Each row is a point on a landscape with many peaks, with its height.
A climber steps from a point to the highest of its 5 nearest points, and stops where none of them is higher. Distance is the straight distance between rows; heights are no part of it.
niku: [ 34 -16   2 -32  -8  -5 -21 -18]  height 604
nemim: [ -1 -16  41   2  17  -3  14  11]  height 529
daguv: [-14  21 -20  11  -6   1  -3   4]  height 599
Gunev: [  3  -9   7   0  -5   0 -11  -3]  height 684
teb: [ -5 -12  46   5  23  -5  18  16]  height 448
seko: [-24   4   3  25  -5   2  -6   9]  height 699
vara: [-29  -5  16  34   1   4   1  13]  height 676
zome: [ 12  18 -34 -16  -4   1   4  -7]  height 648
bem: [  6 -17  16  -3   0   0  -7  -4]  height 737
mufu: [  5 -22  32  -2   9  -1   5   1]  height 628
dazif: [ -9   1  -1  10  -5  -1 -11   1]  height 610
kalur: [-18   5  56  18  34 -11  22  31]  height 243
ferir: [ 26  16 -48 -26  -3  12  23 -19]  height 606
Pip: [-39   8   5  41  -3   5  -2  15]  height 507
feg: [ 18  19 -44 -19  -3  10  21 -14]  height 638
Vib: [ -1  21 -29  -4  -5   1   1  -2]  height 267
ziri: [-31  11  -3  32  -5   2  -4  12]  height 653
gigul: [ 13  11 -25 -18  -6  -2  -9  -8]  height 678
belit: [ 14 -24  26 -11   4  -1  -2  -6]  height 680
Kem: [ 41 -11 -12 -42  -8  -8 -22 -21]  height 574
Gali: [ 11 -19  16  -7   0  -1  -9  -7]  height 703
fevuz: [ 30  11 -40 -34  -4   0   6 -17]  height 349
Tabi: [-27  21 -17  26  -5   2  -2  11]  height 666
bikil: [ 23 -22  12 -21  -3  -3 -15 -14]  height 682
nem: [-20 -14  28  21   7   2   8  12]  height 679
Funor: [ -6  22 -27   2  -5   0   2   1]  height 44
lil: [ 30   1 -20 -33  -8  -7 -16 -15]  height 618
Podek: [ 33  -8 -11 -34  -8  -6 -21 -18]  height 655
nakef: [-22 -12  37  23  15  -1  16  18]  height 598
dofog: [ 35   0 -22 -40  -9  -7 -15 -19]  height 585
gov: [ -3 -18  30   6   8   0   5   5]  height 702
pilop: [ 27  15 -46 -30  -3   9  19 -19]  height 562
Zov: [-37  -1  16  40   1   4   3  17]  height 608
seful: [-14 -14  25  17   4   2   4   8]  height 686
Bopir: [ -7 -18  30  11   7   0   7   8]  height 629
kub: [ 11   4 -13 -13  -8  -3 -14  -7]  height 775
Gisud: [ 28   8 -28 -34  -7  -4  -8 -16]  height 375
Vul: [-23  -1  50  22  27  -6  24  29]  height 263
rabul: [ 17   1 -14 -19  -7  -5 -16 -11]  height 709
Ped: [ 14 -12   4 -13  -5  -2 -15  -8]  height 677
ninu: [-7 -9 11 10 -3  0 -9  1]  height 642
fola: [ 21   8 -24 -26  -7  -4  -9 -12]  height 607
dugef: [  4  22 -33  -9  -6   1   5  -5]  height 600
gesav: [-37  -6  31  38   8   4  15  21]  height 547
Gofe: [ 16 -22  17 -12  -1  -3 -11  -9]  height 691
fur: [-19  13 -10  19  -7   1  -6   6]  height 692
retet: [ -9  15 -17   7  -6  -1  -6   2]  height 700
lusez: [-20  -7  17  23  -1   2  -1   8]  height 710
tenof: [-14  -5  11  16  -3   2  -7   4]  height 701
kikud: [-14  13 -12  13  -5   0  -8   4]  height 681
Nobad: [ 34  12 -41 -38  -4   1   7 -18]  height 360
tikan: [-35   2  11  38  -2   4  -1  15]  height 605
muma: [  0  14 -19  -2  -7  -2  -7  -2]  height 186
rozim: [-12 -15  36  14  12  -1  14  14]  height 590
Sek: [ 21  15 -36 -27  -5   0   3 -12]  height 609
Mikad: [ 10  23 -43 -13  -2   9  19  -9]  height 640
fovan: [  4   1  -7  -3  -8  -3 -14  -4]  height 358
Defo: [-35  -6  26  38   6   5  11  18]  height 589
tumif: [-17  -4   9  20  -3   2  -6   6]  height 705
Litan: [ -6 -15  22   9   2   1  -1   4]  height 614
vav: [ 32  13 -51 -25  -5  21  29 -28]  height 530
nez: [ -5  11 -14   3  -7  -1 -10   0]  height 381
fipe: [-30  -9  37  29  13   1  17  21]  height 533
fepe: [ 27  -3 -13 -29  -9  -6 -18 -15]  height 732
ruv: [-11  -7  50  10  26  -7  21  22]  height 357

Call two points neighbours if one is among the 5 nearest of the other. Go from one point of each pair to the other, from neighbour to neighbour, staying as high as possible. Name the lowest point that can't be avoided.
retet, lusez => fur
kub, gov => niku
fepe, kub => rabul
lusez, gov => seful
bem, gov => ninu

Where does a climber stop that starts at each point below?
Nobad => kub
Vul => lusez
fevuz => kub
ziri => lusez
dugef => kub
fola => kub
Gisud => fepe
bikil => bem
